Each row is a point on a tangle of strands that fork, close into loops and nearly touch. The rows are in no order.
Two points are linked if the straight distance between their rows is under 63. Some points are linked to none.
Z_932: [ -6  -8   3  29   2 -12 -10  18  -6  -4   2  -4  14 -16  14  -4   1  10
  -6   0  -3 -18  -8  22  -2 -10  13 -19 -18 -31 -11 -27   7  10   1  -5
  -6  -4 -10  -7   1   3   4  21  -7 -10  12  21  18  -8  -5 -28  13   5
 -33  22 -12  -3  -1  -9 -17  -1   7   6   4  13 -29   5  20 -15]
Z_972: [-11   6 -11  -2  -4  -7   2  14  -5  -6   3  25  -2   3  -3   7  -7  12
  -2   9  -5  -5   0   0 -15  18 -19  -7   4  17  -4   0  -1  -6   7  -4
  -1  23  -7   8  -3  -2  -8   1   8   5   7 -13  -5   9   0   1   4  -1
  29   1  -1  14  -2  10   1  -4 -18  -7   8 -21  22  -3 -11  12]
Z_666: [  6   6 -19   6  -4 -10   4  -8  13   0   5 -23  -7 -16  -1 -17   0  -7
   0 -11  -2  11   2  10 -15  12  30 -14  19   9   1  -8 -12  -2 -13 -13
  14  27 -19 -14  -3   8  -8  16   4 -13  -3  -7   1   0  16   1 -12  -7
   4 -11  -2   8 -14   1  26 -18  -2  -5  -6  36  -9  -7 -17  15]
Z_781: [  8  -1 -15  25   4 -21  10  -1  18  -6   9 -16  -5 -22  -8 -17  -6  -1
   0   5  -7   6  18  18 -15  16  23 -25  15   1   4 -13 -11 -11  -7 -17
   6  32 -11  -2   8   5  -5  13  -1  -9   6  -3  -4  -3  14   5  -6  -8
   5  -1   1  13  -8   5  26 -17 -11 -10   1  29  -9  -3 -10  18]
Z_843: [-11  -5  13  27   0 -11  -4  10  -8 -12   4   4  10 -21  18  10 -13  12
  -9   3   7 -11  -1  32   1  -3  12 -12 -13 -33  -8 -21  14   3   6  -3
  -7   4 -16  -5  15  -2  10  25 -11  -9  16  20  14  -1  -7 -23   5   1
 -37  17 -29   1   2 -12 -18   4  17   6   4   7 -29   3  30 -18]
Z_270: [ 23   4  13  -9   5  18 -11  -4  -3   8  -2 -10  15   7   5  -6   7   1
  12   1   3  -7  -9 -13   7 -27  13  11 -14  -9   7  -5 -12   0   3  18
  -3 -32  18 -10  -7   1   6  -1 -14  -2  -5   3   8  -5 -17  15   4   1
 -20   9   7 -12  10 -13 -13  -5  17   9 -15  -7   1 -10   1  -7]
Z_623: [  0   7 -10 -12   0  18   1 -11   3   2  -3   7  -5   5   2 -12   1 -22
 -13  -8  10  -4  -3 -13 -10  17   1   3   9  30  -6  10   2 -17   0 -12
   6   4  11   6  -3   4  -5  -2  12   5  -6 -27  -8  -4  12   6  -6  -9
  24  -8 -12  13  -1   4   1 -18 -12 -12  -2   8  31  -6  -9  12]
Z_23: [ -3  -9   5 -21   5  15   9  10  -5   4  -2  28  12  23   8   7   1 -16
  -4   8   5   6   5 -13  15  -4 -28  16  -5   5  -2  21  11  -9   8   8
  -3 -18  17  24  11  -6 -14 -18  17  34  -3   6   2  12 -22  16 -22  -4
  18  -3  22   4   2  10   6  16   4  -1  -7  -3  36 -11  23   7]
Z_408: [  9   5   8 -10   6  10  -4 -24   2  -4  -6 -20   0   1  -6  -3   3  -1
  10  -9   5  -8  -2  -8  -8 -10  11  10 -13 -18   6   0   4   8  -1   5
   3 -21  18 -15 -20  -3   9  -1 -20  -7   7   6   7  -9   0  -4  -8  -6
 -22 -11  -3 -14  17  -7 -11   8  12   5  -3 -13  -6  13  -5  -2]
Z_554: [ 13   2  32  -1  12  23   9 -34  11   8 -17 -14   8  23   1  14  15  -7
  13   5  12   3   2 -16   9 -25   4   9  -8  -1  10   2   7  -8  -4 -13
  -9 -28  23  -8  -7  -6  12 -14 -27  18 -16  14 -10  -4  -8   2  -4 -18
 -31 -13   7 -25  -5 -12   2  16  15   1   1  -6 -18  27   5  -6]
Z_709: [ 12   7  29   1   5  19  15 -39   9   1 -17 -11   1  22   0  10  16  -8
  13   3   7  -8  -4 -14  10 -28   9  13  -7   6  11  -2   1 -14   0 -16
  -8 -37  17  -7 -16  -3  23 -17 -36  18  -6  18  -4   2  -4  -2  -3  -8
 -34 -10   6 -21  -6 -12   6  15  13   7   2  -9 -21  29   5  -3]
Z_413: [ -2  -2 -17  14  -9  -7   8  15  -6   7  -2  23  -5  -3  -8  -7  -7  12
  -3  14  -2  10  15   7 -19  21  -8 -10  16  26   2  -2  -8 -17  12 -23
   8  24  -8  -1   2  -7  -9   9   5  -6  16 -19 -28   4  11   0   6  -3
  33   4  -6  25  -2   7   5 -21 -23   2   6  -3   3   0 -20  14]
Z_706: [-28 -20  -8 -24  -7 -16  13  16 -10  10 -15  35   3  17   6  10 -13  -8
 -29   0  -7  24  -2 -10  17   9 -41  11   1   2  10  31  16  11   2  15
   2  10 -12  29  19  -1  -7 -11   6  -2 -18  13  -8  20  -4   0 -13   3
  23  -2  15   2   9  12  -1  24  -6  -3  23 -35  11  10   3   1]
Z_960: [  1  -8 -11  22 -13 -11  16  18 -14  18 -10  19  -9  -2  -9 -10 -11  18
 -10  25   2  23  26   3 -19  13 -14  -9  17  26   8   3  -8 -20  16 -18
   6  13  -6  10   8  -3  -6   8   1 -10  18 -18 -35   2  12  -5   9  -5
  31   8  -5  25   6  10   1 -20 -27   0   7  -4  -5   9 -20   7]
Z_552: [-14  -2   6  21   9  -9  -5  20  -2 -16  21  10   8 -23  -3   6  -9  14
  -3   5  -8 -16  -4  23  -3   0  -4 -22 -13 -19 -15 -19  -1   7  -1  -1
 -12  16 -13   8  10   0  -6   8   9  -1   6   4  16   0  -1 -12  15   4
 -18  17  -8   0  -6   1  -9   1   3   2  -4  -2  -2  -5  21  -7]
Z_81: [ 17   3  11  -2  -2  11 -10  -6   0   4  -4 -18   9   2   5 -13  14   3
  14 -10  -7 -16 -12  -4   9 -24  21  11  -8  -8  11  -8 -13  -2   1  15
   2 -27  11 -24 -21   4  20  -1 -20  -4  -2   6  15  -5  -8   9   9  12
 -19  14   2  -8   1 -18 -14  -3  16   8 -10  -2 -17  -8  -9  -5]
Z_521: [ 21   0   4 -13   8  12 -15  18 -12  -1   9  20   8  13  12  10  -7   8
   3  12   3  -5 -15  -3  19 -18  -4  14   0  -9  -6   1  -6  -2   1  21
 -16 -25  10   7  20  -6 -13  -6  18   9   1  -1  13   9 -38  24  -3   7
   1   8  17  -5   2   2   5   9   6  -2 -15   0  30 -31  18  -2]
Z_491: [  3  -3  -3   7  -4  -5 -11   9   5   4   5 -26   5  -9   4 -15  20   4
  11 -13 -10 -19 -21   2   8  -9  17  -5  -1 -11  -1  -8 -11  11 -11   5
   0  -9  -6 -23 -20  11   9   4  -2  -7 -10  15  20  -7   6  -2  12  17
 -16  12  -1  -6 -11 -14  -9  -7   4   7 -12  20 -24 -11 -11  -5]
Z_963: [  8   6  -1   0   5  -3  -5 -27   0 -11  -4 -33 -11  -9 -11  -7   6  -4
   6 -11   3  -3   6  -4 -12   2  18   1  -3 -22   1  -2   1  14  -3   2
  13  -4  17 -14 -19  -7  12   1 -19 -10  20   8   6  -9   8 -13  -4  -4
 -12 -17  -2 -11  17   0   3   3   5   7   0  -1 -15  12 -10   1]
Z_442: [  4   8 -18  -5  -4   6  -2 -10   4  -2   2  -2  -7  -4   1 -13  -5 -13
  -8  -6   7   1   1  -2 -21  23   9  -1  13  27  -4   2  -4 -14  -5 -16
   9  15  -2  -1  -2   2  -8   5   8  -3   3 -24  -7  -1  16   6  -4  -9
  24 -10 -12  17  -5   8   4 -20 -13  -5  -2  12  18  -5 -16  14]
Z_331: [  7  14 -10  -9   3   2   3 -16   5  -5   1 -35  -5 -14  -3 -15  11 -11
   3 -17  -3   4  -8  -6  -9  -1  24  -3   6   1  -3   4 -15   9 -17   1
  16   8   3 -13 -16   9   5   2  -3 -12  -8  -3  11  -3  15   0  -3   1
  -2  -8  -4  -4   4  -8  14 -13   6   2 -12  20  -6  -7 -16   3]
Z_750: [  1  -9   3  15   3  -8 -21  23  -4   6   7  -2   7  -6   8  -6   1  13
   1   0 -13 -26 -22  16  14  -7  10  -8 -16 -27  -6 -23  -1  13   2   3
 -15 -20  -8  -5   6   1  -9   8   9 -13  -5   8  17  -6 -16 -17  17  12
 -26  23   1  -5  -8   1 -30   0   1   1  -2   0  -6  -6   8 -15]
Z_774: [ -8   4  17  18  12 -18   2   4  -6 -26   6   1   0 -29  -7  13 -18   8
  -4   8   7   8  27  19  -4  10   2  -4  -8 -25  -6 -17   6 -10   4   9
  -1  32 -14   4  24  -4  10  10 -12   1  20   4   0   3  -1   1   5  -7
 -14  10 -26  -1   8  -5   2   7   9   3  -3  -4 -19  -2  22  -6]
Z_924: [  8  -3  -3   3  -7   4  -8  12   6  12   6 -23   2   0   7 -17  17   0
   7 -14 -12 -16 -24  -3  22 -20  22   0  -1   7   0  -6 -15   5  -7   4
  -1 -15 -11 -16 -14  17   7  -3   5  -4 -27  13  16 -10   2   8  12  25
 -11  23   3  -6 -17 -17  -8 -15   4   7 -19  28 -20 -17  -2 -11]
Z_285: [ -1   2 -12  -4  -4  17 -21  19  11   9  22  22  -4   3  11  -5   4   4
   8  -9  -5 -21 -17  12   6   1  16  -6  20  23 -10   2  -1  -2   3 -11
   1   5  -3 -14  -2  14 -18   8  24   7 -15  -7  -5  -1   4  -1  -3  19
   8   9  -5   5 -18 -12   9 -21 -11 -13  -2  12  26 -20   3  12]
Z_116: [  3 -12  19 -15  19  24   1 -11  18   9 -10   2  20  16  -6  22   8 -20
  19   3  11  15  20  -6  12  -5 -24  16 -16  -7   1   5  19  -2  -9   1
 -14  -9  25   4  22 -11 -13 -14   5  18 -16  -4 -15  -6  -8  16 -15 -23
 -11 -15   6 -15 -13   1  -9  26  21  -4  -1   0   8  10  16 -10]
Z_711: [  7  -8 -13   6  -6  -8 -15  18   5  16   7 -17   3   5  10 -19  14   7
  10 -10 -11 -23 -25   4  21 -17  19  -2 -11   1  -4 -11  -7  15   0  -4
  -7 -23 -15  -9  -8  16  -5   0  16 -10 -22  17  13 -15  -5   0  15  29
 -15  26   6  -2 -13  -2 -18 -19  -7   9 -10  29 -10 -10   4 -14]
Z_152: [ -1   8  -5 -17   4   7  -2  10  -3  -5   3  23   2  15   5   6  -2   0
   0   2  -2 -10  -6  -8  -1   9 -20   8  -1  12  -1  10   3 -10   6   9
  -5  -1   6  11   2   7 -11 -10  14  14  -1  -7   6   8 -13  12 -11   1
  19   0   6   8   4   6   2   5 -10 -11  -4 -12  42 -15  -2  12]
Z_314: [-22 -15  -6 -26  -3  -9  11  13  -7   7 -13  36   5  20   4  10  -7  -7
 -19   1  -7  15  -2 -10  18   9 -42  16  -3   4  10  28  16   1   7  14
   1   3  -6  24  15  -1 -11 -13   9   9 -10  15   0  17 -12   7 -21   3
  24  -4  17   3   6  12  -4  26  -4   0  12 -29  20   3   3   4]
Z_316: [ -5   0 -18   8  -4   0   0  15   2   5   5  27  -3  -5  -5  -6  -2   7
   2   3  -6  -2   6  13 -17  21  -1  -9  17  25  -3  -3  -7 -13   8 -26
   8  28  -7 -11  -4  -5 -14  11  10  -4  11 -17 -22   4  11   1   3   2
  29   2  -9  22 -11   2   9 -23 -17   1   3   0   9  -7 -17  16]
Z_703: [-23 -20  -8   3 -21  -9   5   2  -5  26 -12  26  -6  11   0   5 -13  -7
 -23  11   6  40  10 -14   6  10 -50   1  12  15  10  18  11   2   7  17
  -1   3  -5  30   7  -8  -7  -5  14  -3  -3  -6 -11   5   3  -3   3  -6
  35 -20   6  13  -2  20 -18  17  -8  -8  37 -11  -4  19  -9  -3]
Z_581: [ 11  12  -2 -13   5  12  -1  -8   4   1   2 -28   3  -5   0 -13  13  -9
   5 -13  -5  -4 -13 -12  -1 -13  19   1   0   4  -2   5 -18   6 -12   9
   9  -7  11 -11 -16  12   7  -4  -6  -7 -18  -1  13  -5   7   7   1   5
  -8   7  -1  -9   7 -17   4 -14  11   0 -17   9   3 -10 -10  -1]
Z_242: [ 10  -4  19 -18  18  24  -3 -13  10   5   0  -1  18  13  -4   8   3 -15
   9   2  12   3   7 -12   6 -14 -11  11 -21 -11   3   6  11   2  -1   5
 -15 -23  24   6   8  -4 -11  -8   0  11 -10   3  -8  -7 -13   9 -13 -18
 -19 -12   6 -15   5  -2 -13  14  16   4 -14  -7  15   5  15  -6]
Z_337: [-26  -6   1 -12 -15 -22  18  23 -25  -2  -8  31  -5   2   4  18 -26  15
 -17  11   9  32  11  -6   1  -1 -28   0   3   9   0  17  10   8   5  10
   3  26 -33  26  18   1   0   4   3  -7  -6 -10 -23  24   5  -4  10  -6
  20   8   7   7  15   8  15   6  -7  -4  22 -27  -2  10  11 -10]
Z_433: [ -4  -4 -11  14 -15 -10   6  -4  -4  12  -5  12 -10   5  -9  -6 -10   0
 -20  17   9  24  14 -10 -17  24 -27  -6  10  25   8   6   0 -17   8  -7
   0   3  -5  20   2  -8  -3  -2   8   4  15 -17 -16  -2   8  -1   7  -9
  38 -12  -2  22   4  22 -15  -5 -25   1  13  -4   0  13 -18   5]
Z_102: [-27 -14  -2 -16 -13 -20  16  20 -19   2 -11  30  -2   7   6  13 -22  -4
 -30   3   7  35   6 -11   8   7 -33   3   2   7   3  27  14  16  -1  14
   1  18 -26  33  22  -1   1  -5   4 -10 -16  -1 -18  20   7  -4   6  -1
  22   3   8   4  16  11   6  16  -7  -4  27 -30  -2  14   9  -8]
Z_696: [ 11  12 -15   1   2  -9   7 -24   6  -7  -2 -42 -15 -18 -10 -17   7 -11
  -1 -14   0  13   4  -2 -10   9  28  -7   8 -10   0   3 -11   8 -12  -1
  20  10   6 -10  -8   2   5   0  -7 -13  13   1   4  -3  16  -6  -6  -2
   2 -17  -1   1   8   4  22 -10   1   5  -8  27 -14   0 -17   5]
Z_17: [-23  -4   0  -8  -4 -11  10  29 -14  -9   7  43  -2   1  -6  23 -19  25
 -12   6 -13  -7 -13   7   9   0 -29  -5   2   2   0  11   8   4   5   7
  -4  24 -22  15  12  -1  -4  -1   7  10  -2  -4   2  20 -10  -2   7   9
  11  19  10  -1  -3   2   5  10  -2  -7  10 -34  12  -4   9  -2]
Z_769: [-19  -3   4   2 -16 -21  20  21 -25   5  -6  24 -10  -2   0  11 -24  21
 -12  23  11  35  25  -1  -6  -2 -25  -5   3  15   2   7   3  -4  15   6
   4  23 -28  24  15   1  -2   8   4  -4   3 -13 -28  17   5  -5  14 -11
  25   6   5  15  13  10  13  -4 -11  -6  19 -19  -4  12   5  -7]
Z_120: [ -7  -6   3  21   5  -8 -14  21  -5  -5  12   3  11 -17   5   0  -4  13
  -4   0 -10 -22 -15  22   4  -6   6 -16 -17 -28 -12 -23   3  13  -1   0
 -12  -4 -10   1   9   1  -7  13   7 -10   3   9  18  -5  -9 -23  18   8
 -28  22  -8  -5  -5  -1 -24   2   3   1  -1   2  -9  -2  18 -14]
Z_640: [ 13   4  -7  12   8 -12  -3 -27   4 -11  -3 -38 -19 -16 -15 -12   4  -8
  -2  -4   3   8  19  -1 -12  13  21  -7   3 -26   1  -2   0  10  -1   1
  16   6  18  -5  -4  -6   8   0 -15  -8  30   7  -3  -8   8 -15  -4  -8
  -4 -17   1  -7  16  10  15   0  -3   6   0  11 -18  12  -9   2]
Z_852: [ -2   9  -8 -14   5   6  -1  -7   3  -6   4   5   0   6  -1  -3  -2 -12
  -4  -1   5  -5  -2 -11 -10  16 -15   2  -3  17  -4   8   3 -10   0  -1
  -2   3  10  11  -4   4  -7  -9  13   8  -3 -15   2  -1   1  10  -6  -7
  23  -9  -3  11   5   9  -5  -5 -11 -10  -3  -3  35  -5  -6   9]
Z_782: [ -8  -3  -1  17 -14 -18  20  21 -20  11  -6  19  -9  -4  -6   0 -18  23
  -8  31   7  29  33   4 -14   3 -17 -11   7  21   6   0  -6 -18  19  -5
   4  19 -14  17  10   2  -2   9   2  -4  11 -16 -30   8   8  -4  13  -9
  27   9   2  21  10   9   7 -16 -19  -5  14 -11  -4  13  -5   0]
Z_112: [  2 -11 -11  23 -17  -3   6   0  -6  20  -9  13 -12   5  -9 -15  -8   5
 -24  18  10  27  17  -8 -19  23 -21  -4  21  30  12  10  -3 -22   8 -14
   3  -3  -4  15   5  -6  -4   1   7  -1  20 -18 -27  -2  15  -2   5  -6
  34  -7  -7  25   4  18 -17 -14 -28   6   7   6  -7   9 -24   6]
Z_26: [-12  -8   3 -11  10  -7   2 -10  11  -1   1  10   2  -5 -26  14 -10 -22
 -10  -5   1  19  13  -6   2  21 -32   8 -18  -9   8   3  21   3  -3   8
  -8   4   2  16  18 -15  -3 -12   4   3   4  -5  -7 -14   5   4  -5  -7
  14 -15  -2  -6   2  14 -25  30   3   3  10 -19   1  16   9  -4]
Z_227: [  9  -8  -4   8   1  -7 -23  19   0  15   8 -12   3   4  12 -12  10  12
  10  -2 -11 -25 -25   8  22 -14  14  -2 -14 -11  -4 -17 -10  11   3   2
 -14 -28  -8  -8  -3   8  -7  -1  15 -11 -17  14  13  -9 -15  -2  16  22
 -18  23   7  -2  -9   1 -23 -13  -4   4  -7  16  -6 -13   4 -14]
Z_122: [ 12  -4  32  -4  12  26   4 -27  16   9 -21 -11  15  26   4  22  10  -9
  21   8  18  15  14 -14   7 -15  -3  13  -6  -8   7   3  18  -7 -13  -9
 -12 -15  21  -8  10 -10   4 -11 -19  14 -22   8  -9  -3 -14  11  -9 -26
 -29 -17   5 -26 -13  -7  -1  27  20  -6   6  -5 -13  23   8 -10]
Z_221: [  7   2   0 -19   7   6  -6  16  -6  -6   5  26   7  14   5  11  -6   4
   1   6  -4  -9 -10  -3  10  -2 -17  13  -3  -4   0   9   2  -5   4  19
 -12 -11   4  13  15   3 -13 -10  14  13   2  -1  12  12 -27  19 -12   5
   8   6  15   0   2   5   1  16  -1  -5 -12 -13  38 -23   8   5]
Z_995: [-17 -15  -1 -25   0   4  11  10  -4   9 -11  34   8  24   8  10   0 -13
  -9   5   0  12   3 -10  21   3 -39  20  -3   4   6  28  16  -9  11  12
   3  -8   6  24  14  -4 -16 -18  16  28  -7  15   2  17 -18  15 -30  -1
  25  -7  22   6   1  11  -1  23   3   2   4 -14  27  -3  15   3]
Z_808: [  1   2   8   3  -9  -3   8 -24  12 -11 -14 -10 -14   4  -7   5 -11  -5
  13  -2   6 -10  -4  -5  -8  -2  12  13  -4 -25   4  -3  19   6   1  -5
   3 -29  -1  -5 -15 -16  19   9 -39 -14  19  13  18  -5  -5 -14 -15  -2
 -33 -12  -3 -20  15  -2  -4  20  19   1  13 -23 -14  27   2  -9]
Z_997: [  5   6   4   2 -12   3   6 -13   2  -7  -6 -23   2  -3  -3 -12  25  -6
  11 -25 -16 -18  -6   3   7 -15  27  16   5  -2  11  -6  -8   5  -6   8
  14 -14   7 -32 -33   5  41   0 -24  -4  16  10  14  -7  11  -4   3  25
 -16   2  -4  -5 -10 -18   9   4  13  16  -5  15 -32  -6  -9   3]
Z_637: [  0   3 -14  15   1 -12   0   6  12 -10  16  -3  -1 -16  -3  -9  -4   2
   3   5  -6  -3   7  16 -20  17   9 -23  11   7  -5 -13 -11  -4  -5 -17
   1  31 -11  -1  -1  -1  -8  12   6  -2   3  -9   0  -1  12   6   2  -4
  10   1  -3  14  -9   6  14 -16 -11  -7  -1  10   5  -5  -8  14]
Z_610: [  6  12  -3  -1  -9  -2  13 -23  -2  -9 -11 -32  -8  -7 -12  -8  27 -10
   7 -24 -10  -6   4  -4   3  -5  31  12   7  -3   6   0  -9  12  -3   4
  23  -2   9 -25 -27  -1  32  -1 -20 -10  24  10   5  -7  19 -12  -4  16
 -10 -15  -2  -6   4  -9  25   0  11  20  -5  20 -29   2 -13   5]
Z_358: [ -4   6 -14  -2  -3   7 -11  14   7  -1  14  21  -1   0   6  -2   2   5
   7  -3  -5 -17  -9  10 -10  14   3  -8  16  22  -8  -1  -3  -4   2 -14
   2  19  -3  -9  -5   5 -15   9  17   5  -4 -14  -6   4   6   3  -1   8
  18   4  -7  13 -14  -3   7 -17 -14  -9   0   0  24 -15 -10  15]
Z_950: [  5  -3   5   8  -8  -2  -8   0   0   0  -3 -23   5  -5   5 -15  22   2
  12 -16 -13 -22 -14   4   8 -12  21   5  -1 -13   7 -10  -8   6  -4   9
   4 -17   2 -32 -28   6  26   4 -17  -5   5  13  21  -6   3  -2  11  19
 -18   9  -2  -5 -10 -17 -10   2   8   8  -7  12 -33  -8 -12  -2]
Z_707: [ -4   6  -7  12   5 -12  -2   8   7 -17  15  -1   1 -16  -6   0  -6   5
   4   8  -6  -6   5  10 -21  16  -2 -19   3  -1  -9 -14  -8  -1  -6  -6
  -3  27  -9   6   0  -2  -7   5   4   0   6  -9   7   1   5   4   7  -4
   9   2  -3   8  -5   8   5  -6  -9  -6  -1  -4   9  -5  -5   9]
Z_746: [-13  -3  22  22   5 -17   1   3  -4 -21   9   5   4 -27   8  16 -18  13
  -5   4  13  -3  16  35   3   3   6  -3  -8 -30  -5 -14  12  -3  11   1
 -10  21 -21  -2  25  -3  14  22 -11  -2  17  15   4   4  -3  -4   1   0
 -31  12 -39   3   5 -12  -7   6  19  10  -2   3 -25  -4  31 -12]
Z_741: [  2  14  -9  -5  -7   1  11  -8   4   2   0 -33  -4 -14  -5 -13  17 -11
   2 -25  -9   7 -13  -6  -1  -7  28  -1  11   8  -2   1 -15   7 -19   3
  19  12 -14 -22 -20  14  10   5  -3  -9 -15   4  17  -2  15  -4  -4   9
  -5  -4  -2  -6 -11 -16  22 -12  11   6 -13  30 -21 -11 -14   2]
Z_214: [  6   5   4 -15  17  10  -6 -25   8  -4   2 -21   1  -3 -10  -2   2 -10
   5  -9   8  -1   3 -10  -7  -1  -3   4 -17 -15   1   4   5   6  -6   4
  -4 -12  22  -2  -9   0  -3  -9  -3  -1  -1  -2   0 -12   2   0  -6 -14
  -8 -15  -4 -11  14   1 -13   6   7  -1  -8  -5  10   9  -1  -1]
Z_892: [  5   7 -19  -5  -6   8  -1 -12   5   3  -1 -13  -9  -9   2 -19  -5 -17
  -8 -16   5   8   2   4 -19  12  29  -2  18  27  -5  -2  -8  -9  -9 -13
  16  21 -15 -11  -2   9 -10  15   7 -12  -6 -23  -3   0  19   0 -11 -10
  11 -11 -10   8 -15  -1  17 -23  -1  -8  -6  28   3  -8 -15  15]
Z_328: [ -2   9  -9  -6   6  -5  -4  -2   3 -13   8   0   0  -5  -6   0  -6  -3
   0   2  -2  -5   0  -2 -18  20 -11  -4  -4   6  -7  -2  -3  -2  -4   2
  -4  15   0  10  -2   0  -7  -4   6   0   4 -13   8   0   1   7   2  -6
  17  -6  -2   8   4  11  -5   0 -11  -7  -3 -10  26  -6 -10   9]
Z_416: [ 11 -14  26 -10  12  32   2  -8  15   9 -22  -3  27  25   4  27  11 -20
  25  11  17  23  27  -8   6  -6  -7  19  -8  -3   0   2  22  -1 -19   0
 -12  -4  22   0  32 -16  -6  -8  -8  17 -23   1 -14   1 -16  18 -11 -26
 -21 -12   8 -22 -22  -2  -4  32  25  -2   4  -3  -2  13  15  -9]
Z_260: [-12   0 -11   2 -12 -11   8   6 -11   5  -7  20  -5   7  -5   2 -11   5
 -16  14   3  17   9 -11 -15  22 -29  -4   2  20   2   5   2  -8  10  -2
   0  14 -10  20   1  -5  -5  -1   7   2   8 -13 -14   5   2  -4   6  -7
  37  -7   1  18   6  18  -6   1 -24  -2  14 -19  11  10 -14   7]
Z_375: [  8  14  -1  -1  -7   1  12 -42  -1  -6 -11 -36 -21   0 -13   0  21 -14
   5 -18  -4  -3   8  -5   6  -4  28   7   6  -2   5   6  -3  14   5  -8
  21  -9  19 -16 -22  -7  23 -11 -16  -5  25   9 -11 -10  25 -22  -4   8
 -10 -27   1  -9   9  -1  22  -1   8  19   1  19 -28  17 -11  -1]
Z_571: [  6  11  19   0   2  12  11 -47   6  -3 -17 -23 -16  18  -3  12  17  -7
  11  -8   2  -9   1  -9  10 -16  11  12  -1   4   8   2   4  -3   1 -15
   1 -25  23 -16 -24  -5  24 -22 -27   7   1  12  -8  -7  14 -13  -3  -5
 -24 -22   2 -20   2  -8  11  12   9   2   7   0 -24  30  -2  -4]
Z_870: [ 20   1   0  -2   4  14 -20  21  -5   7  16  10  -1  14  20   4   1  12
   6  13   1 -11 -22   0  23 -20   9   3  10   2 -10  -4 -15  -1   2  10
 -12 -26   8   2  12   1  -8  -7  21  10 -15  -2  11   1 -28  22   3  14
   2  13  13  -1  -4  -3  11  -9  -2 -11 -11   9  26 -31  17   0]
Z_949: [ 11  -3  -7   4   0   8 -25  20   3  11  21   5  -6  11  19  -3   4  15
   8   5  -6 -22 -27  10  26 -17  16  -2   7   7  -8  -6 -11   5   3   2
 -13 -24  -3  -2   5   9 -13  -5  29   5 -24   4   9  -6 -17  10   4  23
  -5  16   9   1  -8  -2   0 -18  -8  -9  -8  16  20 -21  13  -3]
Z_917: [ 20   3  15 -17  12  22  -8  -7   0   5   1  -4  18  10   0   0   3  -6
   8   3   9  -1  -3 -15   3 -23   3   9 -18 -11   2   2  -3   3   1  13
  -9 -30  23   4   1   0  -5  -3  -6   4  -6   3   0  -6 -18  11  -5  -8
 -19   0   8 -14  14  -7 -10   1  15   8 -19  -7  16  -6   9  -6]
Z_386: [  6  11   9   1  -4   5   8 -50   3  -5 -14 -30 -25  11  -8  11  15  -8
  11 -12   2  -8   5  -6   7  -7  15   8   4  -2   6   4   5   8   5 -13
   8 -18  23 -17 -21  -8  22 -18 -21   2  14   9  -9 -11  20 -20  -3  -1
 -17 -29   2 -17   5  -1  13   7   7   7   9   7 -26  28  -6  -6]
Z_458: [-10   3  10  19  13 -12  -4  14  -2 -22  14   2   5 -27  -7   8 -10  11
  -3   6  -3  -6   7  16 -10   7  -3 -17  -9 -23 -13 -20  -2   2  -3   3
  -8  25 -11   5  12  -5  -1   9  -2  -3  10   0  12   2   0  -7  11  -5
 -13  13 -13  -3  -1  -2  -4   6   5   0  -4  -7  -8  -5  16  -3]
Z_857: [  2   1   7   9   5  -4 -16   7   0 -11   4 -13   5 -15  -1  -3   0   9
   5  -1  -6 -14  -7   5 -10   3   9  -6  -5 -32  -6 -16  -1  11  -7  12
  -3   0   1 -12  -5  -5   2  11 -11 -12   8   2  20  -4  -5  -8   5  -2
 -20   6  -8 -11   2  -7 -16   8   7  -2  -5 -10 -10  -6  -3  -2]
Z_508: [  4   0 -11   0  -4  12 -23  19   9   8  26  14  -4   7  16  -4   4  10
   9  -3  -7 -25 -23  13  13  -7  14  -7  15  15  -8  -1  -4   3   2  -5
  -6  -7  -3  -7   0  14 -17   3  27   8 -18  -1   4  -4  -4   4   0  22
   1  12   2   5 -14  -7   4 -18 -10 -12  -4  12  26 -19   7   5]
Z_532: [  8  10   0 -16  16  12  -1 -21   7  -2   3 -25   2  -4  -5  -9   6 -13
   2 -10   4  -1  -5 -12  -6  -5   5   1 -10  -2  -3   8  -6   4 -10   3
   3  -9  22   0 -12   6  -1  -9  -1  -2 -11  -5   4  -9   6   3  -3  -9
  -4  -7  -3  -7  14  -4  -3  -8   6  -4 -14   3  15   0  -5  -1]
Z_498: [-29  -4   1 -10 -10 -17  16  28 -20  -7   0  39  -3   0  -2  23 -22  24
 -13   8  -3  11  -2   1   3  -1 -31  -4   2   6  -1  14   8   6   5   7
   1  31 -27  19  12  -1   0   3   4   4  -5  -7 -10  23  -1  -3   9   2
  16  15   9   2   5   2  13   6  -3  -6  17 -34   3   2  11  -6]

A fork is a point with three links, a tip a point with one. Leave the first point through the second and follow the links. Name the first fork or tip that comes.
Z_781, Z_666 => Z_852
Z_491, Z_924 => Z_120
Z_386, Z_375 => Z_950
Z_581, Z_532 => Z_331
Z_949, Z_508 => Z_960
Z_960, Z_112 => Z_328
Z_995, Z_314 => Z_337

A piece is all that can be reached along the links. How many separate loops has the piece of each point below (a circle has one, a figure eight two, a Y none), and how many tips (points with one link)?
Z_270 => loops 2, tips 0
Z_782 => loops 2, tips 2
Z_214 => loops 1, tips 1

Name the points in between on the shortest way along the links from the first point to the second, in order.
Z_623, Z_413 => Z_852 > Z_328 > Z_972 > Z_260 > Z_433 > Z_112 > Z_960
Z_960, Z_870 => Z_413 > Z_316 > Z_358 > Z_285 > Z_508 > Z_949
Z_120, Z_917 => Z_750 > Z_227 > Z_711 > Z_924 > Z_491 > Z_950 > Z_81 > Z_270
Z_102, Z_316 => Z_337 > Z_769 > Z_782 > Z_960 > Z_413
Z_972, Z_521 => Z_328 > Z_852 > Z_152 > Z_221
